Each row is a point on a landscape with many valleys, with its height.
A ball rolls from a point to whichever of its 5 nearest points has the largest drop for the distance, and stops where none of them is lower. Distance is the straight distance between rows; heights are no part of it.
tilad: [  4   0 -29 -60  -4   3   1  -3  16  12  -1  -8  13  44  -4  -6 -35 -27
  30  18 -26 -37 -11 -27   1 -35  -8 -36  -9  30  37  36  33  11 -17 -38
  23  61 -22   0 -18 -20 -48   6 -14 -10   3   2 -21  12   3  14  17  -4
  10  -3 -24]  height 70.5
lib: [ -6  -8  32  44 -15 -22  -2 -11  15   8 -20  15  -8 -29   9 -58  22   3
   9  10  22  79   4  73  14  27 -18 -34  -6 -25 -41 -18 -53 -11   3   4
 -10 -37  17 -12  19   9  18 -14   0  29  -2  -4   6   6 -12  -9 -16   6
  30   4   9]  height 39.0
zege: [  9  25  -4 -14   7 -12   4 -16   8  10 -15   2 -27  -7  12 -14  42   0
 -19  -6 -15   4  -4  -4   1   6  16  32  -8  22  14  -7  12  -6 -20 -12
 -33  22  19  37   9  -2 -32   7   9 -17 -10  -6  -1   2  -5  -2  16  -9
   0  12  33]  height 38.9
Geto: [-14  -5  -9  61 -27 -45  31  -7  17 -22  -9   9 -27 -38   5 -49  23  32
  -6 -26  63  35  -4  22  40 -12  14  17  -2  10 -22 -15 -18 -37  15  13
  -1 -49  24  -7  -3  10  -9  -1  -2  12  -4 -34   5   5 -27  10 -40 -33
  19  30  17]  height 52.8
bal: [  2  -3  21  19  -8 -21  -3 -20   7  21  -3  15 -20 -23  -3 -35   3  12
 -16  -7  16  38   6  33  -1   8 -13   3   0 -22 -26 -13 -24  -6   8  -2
  -6 -18   5   3  24  11  11 -20   3  29 -16 -13  15  11   8  -7  -9   9
  11 -17   6]  height 31.9
Tomu: [  7  26 -14 -24   9 -17  15  -6   7   6  -6   0 -26   8  15 -17  30 -15
  -8 -10 -11 -14  -3 -15  -4   5  17  29   0  29  29   6  16  -8 -10 -15
 -23  33  -2  31  -2  -7 -40   2  -3 -21 -24   2  -8   4  -3   2   1  -8
  18   8  24]  height 41.4
til: [ -9 -10   2  17  -2  12  -6  12 -14   9  23   2  25  14 -18   6 -26  17
   4   8   8  22   5  25  -1   4 -16 -18   4 -26 -21 -16 -19  -6  16  17
   8 -43 -16 -40   6 -11  53 -11 -10  22  12   7   9   1  19 -11  -6   3
  -3  -1 -27]  height 61.0
Neked: [ 28  20   8 -11  15 -13  10   2  13  19 -54   1 -14 -25   5 -10  42  -9
 -42   7 -38  22 -16  13  -6  12  -9  28 -10  16  -9 -10 -10 -22 -29 -24
 -33  13  21  26   2  17 -32   2  16   8 -30   5  26   3  38   4  13  -6
  27 -45  17]  height 15.2
nari: [ 19  25  15  -6   2 -18  14  -2   5  17 -35  20 -31 -33   6 -17  32   8
 -40   4 -15  26 -18  11   1  11   8  41 -14  16  -5  -9  -7 -33 -20 -22
 -42  14  21  30   2   7 -24  -1  14   0 -26 -13  10  12  20   0  17  -2
  20 -27  27]  height 37.5
Toraz: [  5  16   6   8  -3 -39  25 -13   2  12 -24  15 -29 -23  12 -23  41   4
 -34 -10 -15  21   2   4   1   2   7  28 -11  13   1 -14  -5 -26 -15  -2
 -40   2  39  24   5   0 -28 -18  11   1 -18  -9   6   4   7   1   5  -6
  14  -2  17]  height 44.7
fisor: [ -3 -16  -7  35 -12   9   0   7  -6 -16  18  -6  15  -9  -6  26 -23  28
  11 -15  34  11   5   2   7   3  -8 -10  11 -20  -9 -15  -1   2  28  17
  18 -44  -3  -7  -6  -5  40   9 -16  -6  13  -2  -3  -4  -2  -4 -18  -2
  -8  17 -17]  height 47.1
vedaf: [  3  22 -13 -28  23  -7   1  -6  17  11 -27  -1   1   7  18  -7  30 -13
 -11   9 -20 -13   6 -10  -8   8  12  21   1  28  20  10  11  -4 -36 -23
 -14  42  -9  28   7  -9 -47  -1   1 -23 -32   8  -4   1   8   3  20 -15
  22 -17  24]  height 34.8
Lafe: [-12 -17  13  29 -13 -31  17 -21   9   4   0  13 -17 -28  -6 -48   1  24
  -6 -14  41  41   8  38  21   1  -7   2  -1  -6 -29 -15 -20 -16   8  20
   5 -44  10 -10  14   6   4 -24  -9  15 -10 -11  13   1  -8  -4 -18  -7
  22  11  -1]  height 40.8
siz: [ 21  34  12 -15  17 -11  12  -4  18  19 -51  12 -16 -12   7 -16  44 -13
 -42  13 -34   7 -19  -4  -3  18  -2  28  -4  29   8 -13   2 -30 -46 -32
 -26  24  16  32   1  14 -34  -3  20  -8 -33  -6  18   0  26   3  25  -5
  21 -28  21]  height 39.8
tos: [  5  13  -8   3   2 -30  21 -13   2  -2  -6  18 -18 -16  11 -20  36  15
 -13 -13   1  13 -17   6  15  -2  18  25  -7  17   3  -8   3 -16   4   3
 -35   2  25  27   7   1 -21 -11  -6  -6 -15  -2  -8   0 -11  -4  -2  -5
   6  14  33]  height 48.6
lavos: [ -1 -20   5  -3   8  31 -17   7 -19 -19  19 -12  22  18 -14  37 -31   5
   9  11  -8 -19  -3  -8   2  -7   1 -22   0 -17   2   3  22  24   8  19
  19  -3   2 -24 -14  -2  36   6  -2   4  16   2   4 -11  -1  -6   9  19
 -36   8 -20]  height 46.4
Magad: [ -5 -27 -19 -37 -15   7 -11 -12  -7 -14  17  -7  11  40   2   4 -31 -14
  24  17  -8 -31 -15 -15   9 -25   4 -23   1   5  31  31  25  34  -4  -4
  34  45 -18  -9 -19  -7 -25  27  -8  -9  17  -2 -36   5 -21   8  16   4
 -23  24 -22]  height 44.9
masar: [ -1  -5   0 -36  -2  33 -21   0   6   6   4 -15  30  40  10  21 -23 -29
  26  28 -29 -35  -7 -32   0 -19   7 -18 -14   5  10  29  13  23 -17 -10
  21  40 -29  -2 -14  -1  -1   5   4  -9  11  -1  -5   0   3  12  24   9
 -12  -8 -23]  height 73.0
rez: [ -9 -45 -14  13  -5  14  -9  10 -17 -38  37 -25   3  24 -12  39 -31  19
  30   6  24 -35  -9  -5  15 -17   3 -30   2  -2  -9   3  13  10  42  11
  41 -32 -12 -22 -26  -1  47  17 -10  -3   8 -20   1  -1 -19  14  -7  16
 -29  53 -23]  height 11.1
lek: [ -2  12   7 -14   6  12  -6   8  -7   1   7   5  -1   4   6   8   7  -6
  -5 -22 -12  -3   9  -7 -16   0   6   6   2 -15   7   5  15   7  -4   3
   4  13  -2   1   8   3   0  10  16 -15  -3  12  -8  -8   5 -18   7   1
  -9  -7  16]  height 45.8
sagid: [  2   3  20   6   0  -5   0  -9  -4  24   9  -2  12 -13  -6 -16  -3  10
  -6  -5 -10  32   0  31  -4   7 -13  -6   5 -25 -14  -5 -26   6   4   5
 -14 -26   2 -16  36   9  26 -11  -3  28  -2  -4  15  11  22  -6   8  15
  16 -40   0]  height 41.2
vaman: [-10 -28   7  25 -13  21 -10  12 -18 -21  26 -22  17  10 -22  37 -41  25
  17  13  24  -6   2  12   4   2  -2 -29   8  -8 -17  -2  -7   3  33  24
  14 -49  -9 -38 -19 -12  57   7 -13  15  20  -3  14   5  -2   4  -9   5
 -20  27 -32]  height 56.3
Doron: [  1  -3 -16  -2  -4   3   5  -5  -7 -20   7  -1  -3   5   2   3   7  -2
   5 -19   4 -10   6  -7  -6  -3   5   9  11  -8   5   2  18  20  15  11
   4   7  15   8 -14  -6   3  13   3 -14  12   8 -28   1 -16   1 -11  -2
  -9  16  13]  height 67.2
bamen: [-16 -15  -2  51 -11 -25   5  -7   4 -15  15   6  -6 -22   0 -24   2  30
   5 -22  56  14  15  22   3   1   3   2  14  -1 -26 -13 -13 -28  25  15
  17 -40  -1 -11   5   5  18  -9 -11   5   2 -26  14   4 -11 -10 -33  -5
  10  23  10]  height 49.4
gimag: [ 14  17  24  -2  -3 -10  18 -16   4  30 -36   7  -1 -22  -4 -28   7  -1
 -37  -3 -34  31  -5  21  -5   7 -19   2  -9  -7  -9  -7 -34 -11 -10 -29
 -11  -2   6  13  23  28  -2 -18  14  23 -20  -1  25   8  37   2   1   2
  14 -50  10]  height 22.6
dus: [-12 -10 -19  38 -14 -26  17  -6   9 -25  16   3 -16 -21   1 -11  23  24
   8 -31  45 -10   7  -2  12  -7   7   4  19  -2 -18 -19  -3 -16  33  10
   7 -36   4   0  15  -4  -4  -5  -7  -2  -6 -17  -2   3 -25  -4 -33 -17
   0  33  19]  height 48.9
negup: [  8  17  16 -20  12 -13  14  -8   8  25 -44   5 -10 -17   3 -15  22   2
 -33  -5 -45  12  -3   9 -18   9   1  13  -1   5  -5  -3  -4 -18 -17 -31
 -28   1   9  16  20  19 -21  -5  15   0 -22   6  29   0  38  -1  17   2
  14 -39  22]  height 31.1
vis: [  3   3   8 -39  26  43 -25  16  13   3 -35 -15  35  27   5  18 -16 -40
  23  41 -47 -32  -4 -44 -17 -10  -6  -6 -16  13  14  24  -2   7 -35 -25
  20  50 -24  -2   1  -3   4   0  14   4  10   9  25 -17  26  14  29  -9
   7 -45 -32]  height 60.1
Zaf: [ -8  -8  27  36 -14 -31  13 -10   9   2 -16  11 -18 -43  -3 -54  21  14
   3   0  30  67   2  40  26  20  -2   8  -1  -9 -31 -16 -32 -27   8   7
 -15 -25  22  -3  15   9  -1 -25   7  36  -6  -8  18   6  -5  -4 -18  -8
  27 -14   3]  height 36.3
zovip: [  9  -8 -13 -22  -7  -1   0   1   1 -12  12  -3  -1  26  -5   6 -17 -28
  23  -4 -13 -20   5 -21   5  -9   6 -10  -1  13  27  22  25  22 -12  -3
   7  47   0   7 -23  -8 -38  16 -10 -23  15   9 -26  -1 -20   7   2   5
 -10  21  -4]  height 46.8
zatu: [ -4 -12 -18 -52  -7   1 -16   7   9  -4   5  -7  10  31  -2  16 -30 -25
  26  29 -18 -50 -12 -30   6 -20   0 -28 -12  23  37  36  27  21 -12 -17
  26  51 -20  -9 -17 -15 -41  17 -12  -8  18   2 -22  11  -6  14  17  11
  -5  -2 -17]  height 71.4
kema: [  1  -5 -12 -36   1  31 -17  17  25  10  -6 -14  22  32   4  16 -27 -26
  32  37 -32 -47   1 -41  -6 -22  -9 -22 -18  22  24  26   6   9 -28 -27
  18  48 -20   0 -13  -1 -31   0  -1 -14   9  -1  -3  -4  10  18  29  -5
  -1 -20 -25]  height 77.9
Zin: [  0  33   0 -22  17  -6   0  -3  17   8 -27  -3 -11  -2   8 -21  33 -22
 -11   4 -22  -8  -1  -8 -15   6   8  23  -4  18   7   2  -1 -11 -22 -16
 -21  37  -6  24  13  11 -36  -1   9 -16 -31   1  12  -6  18   3  12  -5
  14 -19  32]  height 33.6
rof: [ -2   7  14   4  -2  16   1   9 -10  10   7   4  20   3  -6   8 -16   3
  -1  10 -11  10  -3  12 -15   4 -10   0  11 -25 -17 -11 -13   3  12  -1
   4 -21  -2 -16  12  -2  40 -10  -3  17  10  17  11   6  24 -10  11   7
 -12 -20  -7]  height 52.1
basa: [  5  -8 -15  24 -10   5   1   5  -3 -26  25   2   1 -10  -6  13   2   9
   9 -17  32 -12   0  -3   5  -4   6  -6  22 -15  -1   0   4  -1  25  11
  20 -32   7  -7 -17 -10  26   9  -6 -11  15   7  -6  -1 -17  -3 -24   5
  -7  21  -7]  height 50.0
Kalus: [ -1   3 -11   6   6 -10   0  -5  -4  -9  21   3 -16  -7   6  -3  11   9
   4 -26  25   2   6 -12   0   3   8  15  13  -8   7   0  -1   4  21  14
  -3  -6   1   3  -3  -7  -1   3  -5  -8   0   2 -24  -7 -17  -1 -14  -6
   2  17  18]  height 68.9
pem: [-13 -17  11  17 -16  19  -4   9 -18 -16  26  -2  25   3 -21  17 -34  16
   6   1  15  -2  -1   7  13  -8 -12 -25   6 -21 -10 -14 -11   1  32  26
   8 -34  -3 -26  -7 -16  52   4  -3  12  18  -3  17  -2   5 -11  -1   0
  -9  24 -25]  height 52.2
Sud: [ -5 -19 -17  39 -18 -13   0  -6  -1 -13  27   5  -1 -20  -3  -4  -4  17
  -2 -28  42  12   5  13  12  -2   4   0  17 -11  -9 -12 -22 -18  31  19
  10 -34   8  -9  15  -7  23  -5  -6  -2   0 -10  -8   7 -11  -4 -27 -10
   4  23   6]  height 45.2
Kugel: [ -7  -2 -15   0  -2 -10  11  -8   1  -2   7  11 -15  -3  14  -3  27   1
  -2 -23  10  -4   2  -3  10   4  25  26   2   4  11   1  16   5  10   6
 -10  -1  16  14   1  -7 -29   3  -6  -6  -8   4 -22  -2 -19  -1 -10   9
   1   9  23]  height 52.9
sofe: [  0   4  10 -20  11  38 -23  13   1   9  -9  -4  21  24  10  33 -27 -32
  11  33 -40 -26 -12 -15 -13 -12  -9  -5 -10  -1   3  13  14  24 -21   3
  10  30 -25 -18  -1   4  14   9   1   0  17   1  12 -13  10   4  17   1
 -11 -19 -18]  height 61.1
riko: [ -4 -33 -21  38 -10  11  -6  10 -10 -30  25   0   5 -10   1  21 -22  18
  14 -13  37 -19  -9  -2  10  -3  -8 -20   8 -10  -3  -5  -1 -12  38  21
  38 -39   4 -14 -12 -19  28  20   2  -5  11 -16 -11  -1 -19   4 -32  -9
 -22  44 -13]  height 39.9
sudu: [ -1   6 -13 -35   5   1  -5   7   9   3   1  -2   3  30  -3   2 -13 -30
  15   6 -17 -29  -2 -24  -7 -17  10 -13 -17  20  42  35  23  16 -20 -21
   6  64 -28   3 -20 -13 -47  22  -9 -10   1   9 -26   2  -8  10   4 -11
   5   2 -23]  height 57.4
lenob: [ -1  17   1   0   3 -20  11  -4  -9   8 -10   6 -11 -14   1  -8  11   7
  -8 -20  -1   4   0   6 -12   3   2  23  -4   0   2  -7   2  -5   0   0
 -19  -2   7  17  11   6 -15  -1   0   5 -15   3   5  -4   5 -18  -4  11
  -3  -9  18]  height 45.7
zefu: [ 11  31  -9 -14  16 -15   6  -1  12   6 -25  -1 -19  -7  16 -20  35  -1
 -29   6 -10 -12   2  -6  -5  14  18  36  -1  31  12  -3   8 -14 -22 -10
 -32  15  14  35   3   1 -41   3   0 -16 -29   0  12  -6   7   1  16  -1
  11 -12  27]  height 17.8
pasi: [ -2  10   7   9   2  14   3   6 -17 -12  15   6   4  -1 -11  22  -9   5
   0 -12   1  -6   7  -7  -7   8   0   5  -3 -12   2  -6   9   9   4  16
   7  -4   4  -2  -4  -9  21  -4   2  -9  16  11   0  -8  -4  -7   0   8
 -12   6  -5]  height 61.8
Pofi: [  1 -40 -23  12  -8  18 -15   5 -16 -40  30 -12   3  15   2  31 -13  18
  27  -4  21 -30 -15   2  17  -8  -1 -23   3  -7   6   4   6  18  37  -1
  39 -27   0 -15 -26  -3  15  27  -7 -12  10 -12 -23   1 -25  19  -8   5
 -25  53 -14]  height 28.3
Binup: [ -1  15 -18 -14   6  -4  -5  -8  -4  -4  10  -8  -3   2   6  11  19 -18
   3  -8  -3  -9   9 -18 -11   9  12  10  -2   9  19  11  14   5  -6  -6
  -2  28  -4  14 -16  -6 -29   5  -3 -17 -12  14 -15   1 -19   2  -9 -12
  -6   7  12]  height 19.1
zabos: [ -6  -2   9  -2  -5 -10   5  -1 -16  14   6   3   0 -16  -1  -4  -8   5
  -5 -18  -1  17   9   7 -11   0  -7   8   2 -14 -16  -6  -3  -3  12  -3
  -7 -22   9  -1  33   0  11 -16  -6   4 -12   4   9   2  10 -12   3   4
  -3  -5   5]  height 49.3
Pina: [ -7  -7  -5  21  -7 -16   6  -9   2   2  16   7   0 -15  -2  -7  -4  19
   6 -19  35  10  14   6   4   1  -3   6  19 -15 -10 -14  -7 -12  26  13
  -1 -33   6  -3  19  -5  12  -7  -4   4  -4  -3  -1  -3   1 -12 -10   0
   1  -1  -1]  height 23.1
tezus: [  3   5 -21 -17   1  10  -8  14   0  -5   8  -5   5  21  -5  17 -14 -20
  21   8 -13 -25  -6 -31   3  -5   8  -8 -11  11  28  31  13  28 -15  -5
  16  30  -4  12 -21 -13  -7  11  -1  -7   8   6 -24  -5 -17  -3   0  13
  -7  10  -6]  height 47.5
rasu: [ 11 -10 -28  14  -1  -6   7   2  -9 -25  16  -3 -10   1  -9   3   3   8
   8 -28  26 -14   7 -10  16   1   8   8  13  -9   9  -7   2  10  22  10
   8 -29  -2   4 -16  -5   5   6  -1  -5  13   8 -24  -8 -27  -1 -25  -3
  -8  38   5]  height 56.5
ravuf: [ -8   5  16   0   4  33   1   5 -16   1   9  -8  19  13 -12  26 -27  -5
   0  15 -16   5   6  -2 -15   1  -8   1   1 -16  -9 -10   2  11   8   9
  -3 -11 -12 -28   0  -4  35  -4  -4  17  18   6  17   4  23 -14  11  10
  -8 -16 -23]  height 57.5
div: [-16 -13  11  19   0  -6   5  -6   4   9   9  10   9  -8  -2 -12 -19  18
   0 -10  34  28  16  30  -1  14  -8  -9  19 -23 -26 -18 -19  -4  19   4
   6 -36   1 -13  29   4  34 -14  -8  16   7   5   8   4  10 -12  -3  -1
   7  -1  -2]  height 51.7
mepob: [  6 -24 -18 -16 -10  20 -15   1  -8 -22  33 -21   1  21  -8  20 -21 -12
  16   4   6 -28 -15 -11   8 -12   4 -23   0  -1  12  20  17  27   7  14
  26  11   2  -6 -32   2   7  19   0 -12  31  -2 -24  -2 -33   4  -7  14
 -19  39 -14]  height 34.6
sede: [ -2  -5 -12  26 -13 -40  21 -14   8 -19 -10   6 -31 -28   4 -27  35  38
 -19 -23  37  23  -2  12  28  -8  20  28  11  11 -12 -18  -9 -30  24  18
 -18 -34  25   6   3  -3 -14 -15   0   9  -9 -19 -13  17 -18   1 -19 -18
  12  23  15]  height 43.1
ruma: [  2  22   9 -27  33  41 -13  22  12  12 -40  -3  22  24   0  23   0 -26
   3  27 -43 -10   7 -34 -42  -2 -12   8  -2  -7   4   8  -3   4 -34 -33
  12  40 -25   6  -4   8  -3  -4  13  -4  -4  18   9 -11  43   7  19 -12
  15 -53  -3]  height 40.1
putu: [  5  -9  43  13  -9 -16   4 -15  15  22 -13  11 -14 -42  -8 -44  19   2
 -14   6   2  71   3  60  -1  14 -21 -16  -6 -15 -23 -21 -49 -21  -7  -5
 -24 -20  14   1  25  21   7 -20   7  19 -13 -13  14  17   5  -9 -11   4
  18 -25   2]  height 31.0
non: [  8  35  -7 -10  16 -27  10   3  13  27 -29  11 -28 -13  14 -26  48  -3
 -39   9 -13  -2  -7  -5  11  13  24  26 -31  40  17 -10   0 -28 -42 -13
 -49  30  29  37  -5  -9 -55  -4  12 -32 -31 -14   6  11   3   7  22  -8
  23   4  34]  height 32.6
Linop: [  9  36   6 -22  39  25 -10   7   7  18 -26   9  19  17   5  16  15 -21
 -12   5 -37  -1   8 -16 -30   1 -12   6  -1   4   5   0  -1  -2 -26 -15
   9  28 -18  14  21  15   4   0  15   0 -11  18  12  -8  32   4  20  -9
   1 -51  15]  height 36.2
rogum: [  2   4   0 -14  11  30 -12  16 -22   1   5  -3  15  26  -5  34 -27 -16
   9  13 -30 -13  -9 -12 -11  -3  -7  -3  -4  -6  -5   4  23  15 -11   2
   8  18 -11 -26   0   0  23   8   5   4  15  10   3  -7   6  -3  22   1
 -24 -17 -20]  height 58.0
noka: [  3  15  15   2  -3  12  -2   5 -19  12  12  -5  16  -1  -9  12  -7  -6
   1  -3  -9  13  11   2 -12   6   0   7   9 -28  -1 -12  -9   5  13   6
  -4 -14   0  -4   9  -3  23 -10   2   8   6   8   6   5   7 -14  -6  -2
  -7 -15  -9]  height 51.9
ruko: [ 12  23  -9 -16  35 -23  12  -6  25  13 -21  -6 -16   1  10 -14  42  -4
 -12  -2 -15 -13   2  -3   4   5  12  28 -14  41  24   3  11  -5 -33 -12
 -33  41  -1  35  -4  -6 -49   4   2 -17 -32  -1  -3   9  -5  15  22  -1
  26   2  32]  height 36.9
zopa: [-18  -2  22  43 -14 -18  -6  -2  11   4   8   7   7 -24   7 -48  -8  19
   6  -5  43  56  14  50  12  25  -9 -21  -1 -16 -35 -21 -41 -16   9  17
  17 -39   1 -23  24  12  32 -19  -4  22   8  -6  11   3 -12   5  -7   3
  19  14   7]  height 54.7
Vog: [ 10   4  24   3  -9 -29  17  -7  10  25 -26  24 -16 -33   1 -28  12   2
 -29  -4  -4  38   4  27  -1   7 -10  11  -2  -9 -22  -9 -34 -13  -5  -5
 -34 -18   7  14  28  17  -7  -8  12  28 -17  -1  16   7  12   1   3   2
  11 -33   2]  height 27.6
rovuk: [  1  31   5 -12  11   0  -3   1 -10  18  -9  -9  -7   5  12  14  17 -10
  -5 -10 -16   3   3  -7 -20   4   1  19   3  -6   9   9  11   0 -11  -6
 -13  22  -6  15   0   5 -21  -5  13  -3 -10  15   1 -12   9   0  13   6
   1 -21  17]  height 39.3
Moner: [ 28  25  20 -21  22  -2  -4   1   6  23 -51  -2   2  -1  -4 -16  22  -9
 -23   7 -44   4   0  -1 -20  21 -14  13  -2   0  -9 -10 -14 -16 -21 -36
  -1  21 -12  13  28  27  -7  -6  19  13 -20  11  17   4  51  12  17   1
  15 -51  12]  height 30.9
bibub: [  4 -12 -21  13  -7   5  -2  -4  -8 -21  20  -4  -4   1  -3  19   3 -10
   6 -19  11 -17   0 -11   5   0  20  -3   9  -5  25   8  14  12  17  12
  12   3   1   9 -22  -9  -8  13   1 -20  11   8 -30 -11 -29   6 -16  -1
 -13  33   7]  height 62.5
sanar: [ -2  28  12 -19  12  11  -4   3  -6   8 -11   7   2   9   7  17   8  -8
  -8  -9 -24   2   4   2 -30   4  -7  16   4 -11  -4   2   2   1 -10 -11
   3   7  -1   7  13  11   6  -3   4  -8   0  13  10  -5  20  -4   5 -11
   0 -24  10]  height 39.4
Dugim: [  0 -12   0 -10  -4  18 -13   3 -11 -16  18  -1   9  17  -3  17 -11 -14
  19  11 -13 -24  -4 -23   6 -11   1 -18  -4  -3  12  15  24  25  -8   7
   9  25   4  -4 -18  -1   3  12  -2  -9  16  13 -21  -6 -18   0  -9   3
 -13  21 -14]  height 39.6
tusi: [ -6 -33  16  14 -19  35  -1  15 -20 -10  32  -3  20  12 -32  36 -45  25
   6  26  30   2   0  36  13   5 -30 -32  12  -3 -25  -8  -8   6  20  19
  20 -55 -27 -52 -13   4  60  -2 -21  24  26 -10  26  -1  -3  -4   2  13
 -18  19 -30]  height 70.8
Rak: [  0  -9   6 -20   7  26 -19  10  -8   5  14  -9  17  26  10  37 -24 -20
  21  24 -18 -29 -14 -31  -5  -3   4 -21  -3   1   9   8  18  29  -7  15
   6  17 -14 -19 -11  13  18   3   3   7  19   0   0 -12  -6   0  11  20
 -23   8 -22]  height 49.0
Fenim: [ -3   4 -13 -26  15  27  -7  17  10  14 -14  -4  22  24   7  21  -4 -30
   8  16 -24 -21  -2 -32 -17  -7   3  -7  -5   8  18  18  13  20 -30 -11
   7  44 -15   9   1 -10 -21   2   3 -23   5  17 -19   0   2  17   9   3
  10 -14  -5]  height 41.9
Gase: [-20 -21  -4  44 -12 -11   3   6 -12  -3  23   0   7  -8 -11  -2 -18  26
   2 -16  37  22  25  29  12   2  -8 -11   7 -22 -17 -16 -19  -6  20  13
  20 -45   2 -29   9  -8  31  -6 -10  12   7  -7  11   3   3  -5 -24   4
   6  13  -2]  height 52.0
kinoz: [  1  -4 -15 -28  -4  16 -14   3   8   7   4  -5  17  25  -1   7 -18 -25
  20  15 -24 -38  -9 -28   5 -11   4 -25 -11  12  20  28  25  23 -21  -2
   9  53 -12   5 -22  -3 -26  16  -1  -4  20  14 -21  -1 -14  11   4   7
 -11   7 -14]  height 59.4
pugi: [ -5 -21 -11  43  -9  -2   6   2   1 -36  27  -7  -1 -10  -3  14  -7  20
   7 -22  44  -9  14  -4   9  -6 -11 -10   4 -11  -8  -9   0  -9  33  18
  31 -41   2  -7  -8  -9  16  20  -8 -12  10  -9 -22   3 -25   0 -45 -13
 -12  33   5]  height 46.5
sasi: [  3 -17  -4  21  -7  19 -18   4 -17  -9  30  -5  17  -1  -7  31 -26  21
  16   1  13 -16  -2  -8   6   2 -12 -10   7 -15  -6 -16   5   8  28  21
  25 -36   2 -20 -19   1  36   7  -5  -5  22  -1  -1  -9 -12  -1  -8   3
 -25  19 -29]  height 13.8
tek: [ -5  -7   5  28 -12 -30  21 -18   6 -16   5   6 -28 -26   2 -37  19  24
 -10 -20  33  16   3  12  14   3   6  21   9   0 -11 -16  -4 -15  23  12
 -15 -18  25   7   2  -4  -5 -12  -6   4 -10  -9  -8  -3 -21   4 -14 -11
   1  16  27]  height 43.7
suvo: [ -6  -9  14 -16   9  39 -18  23 -22  -3  15  -7  18  28 -11  39 -29  -4
  19  35 -29 -11  -9 -16  -9  -5 -13 -17   2 -14 -15   1  11  23   3  15
   3 -12 -12 -35 -14  12  46   8   1   2  25  -5  20  -3   4 -14  24  18
 -26 -12 -34]  height 57.1
por: [ -9 -20  19   1   4  33 -16  18 -17  -6  19 -27  16  32 -19  44 -45  16
  15  41 -10 -12  -5  13   6  -6 -11 -26  16  -4 -16  -7   2  23  21  33
   5 -38 -29 -40 -18   1  59  -3 -10  18  24  -2  35  -2   3 -12   9   9
 -29   7 -35]  height 70.7
vuvul: [ -8 -14  -5 -18  -4  21 -18  -7  -5 -11  22 -15  17  25   4  22 -26 -14
  17   5 -10 -29 -12 -18   8 -13   9 -29  -7  10  11  20  13  35   9   6
  15  15  -6 -21 -20   2   9  19 -13  -6  20   0 -16 -13 -22   1   3  17
 -34  24 -17]  height 37.8
Vilim: [  6   9 -22 -45  11   8   1   9  19  11 -21  -2  13  17  -5   5 -19 -24
  16  15 -23 -41   5 -28  -5 -19  -6 -23 -12  25  36  29  24   7 -33 -26
   5  64 -20  18 -20 -20 -54   3   8 -16   0   8 -17   4   0  11  15 -11
  11 -21 -11]  height 52.7
bozin: [ -2 -12  12  21 -14 -34  14 -10   7   3  -3  15 -23 -32   1 -34  12  13
 -20   0  21  39   6  30  13  15  10  13   0   7 -21 -13 -15 -12  -2   4
 -22 -27  22   6  19   5  -7 -16   3  25 -16 -12  13  -4   3  -8  -2   7
  18  -1   4]  height 35.6
verap: [  0   0   5  30 -19 -39  16 -18   7  -6 -16   8 -34 -31   6 -40  24  22
 -19  -3  35  32  -4  10  22   6   8  25  -2   6 -16 -19 -16 -22   3  16
 -21 -29  26  12  16   3 -12 -28   6  10 -12 -16   3   1  -8   1 -20 -11
  14  -1   9]  height 38.8
peri: [ -3  -2   0 -13   2  22 -10  10 -10  -1  -3  -4  21  15   7  19 -11 -10
   3   5 -11 -18   5 -25 -29   3   7  -4  -5  -5  12  22  10  14 -11  -5
  11  16 -19  -9 -11  -1   9  13   2  -8  16  11  -9 -15   1   1   7   9
 -17 -10 -10]  height 54.9
sevar: [ -1   7  12   5  -4 -33  15 -14  -6   8  -8  10 -28 -27  13 -29  24   9
 -29 -14  11  23   2  18   2  -1   1  16  -3   0 -17  -9  -5 -17   5  -3
 -37 -13  21  16  23   3 -13 -12  -5   7 -15  -4   1   6  10 -15 -10  -9
  10 -11  14]  height 38.6
pesuv: [  6  18 -13 -20   3  10  -7  -1   2  18   0  -4  -7   8  11   8   7 -24
  -4  -5 -13 -19  11 -18 -18   0   2   1   0   7  25  23   8   2 -32 -17
  -9  45 -16  21  -1  -9 -37   1   0 -32   0  24  -8  -1   2  10  10  -6
   7 -12   7]  height 33.9

Where does a ball stop that starts at each point below?
kema | Binup
rasu | sasi
tilad | Binup
vis | Neked
masar | Binup
rogum | rez
bal | Neked
sudu | rez
sanar | Neked
tezus | rez
putu | Neked
Magad | rez
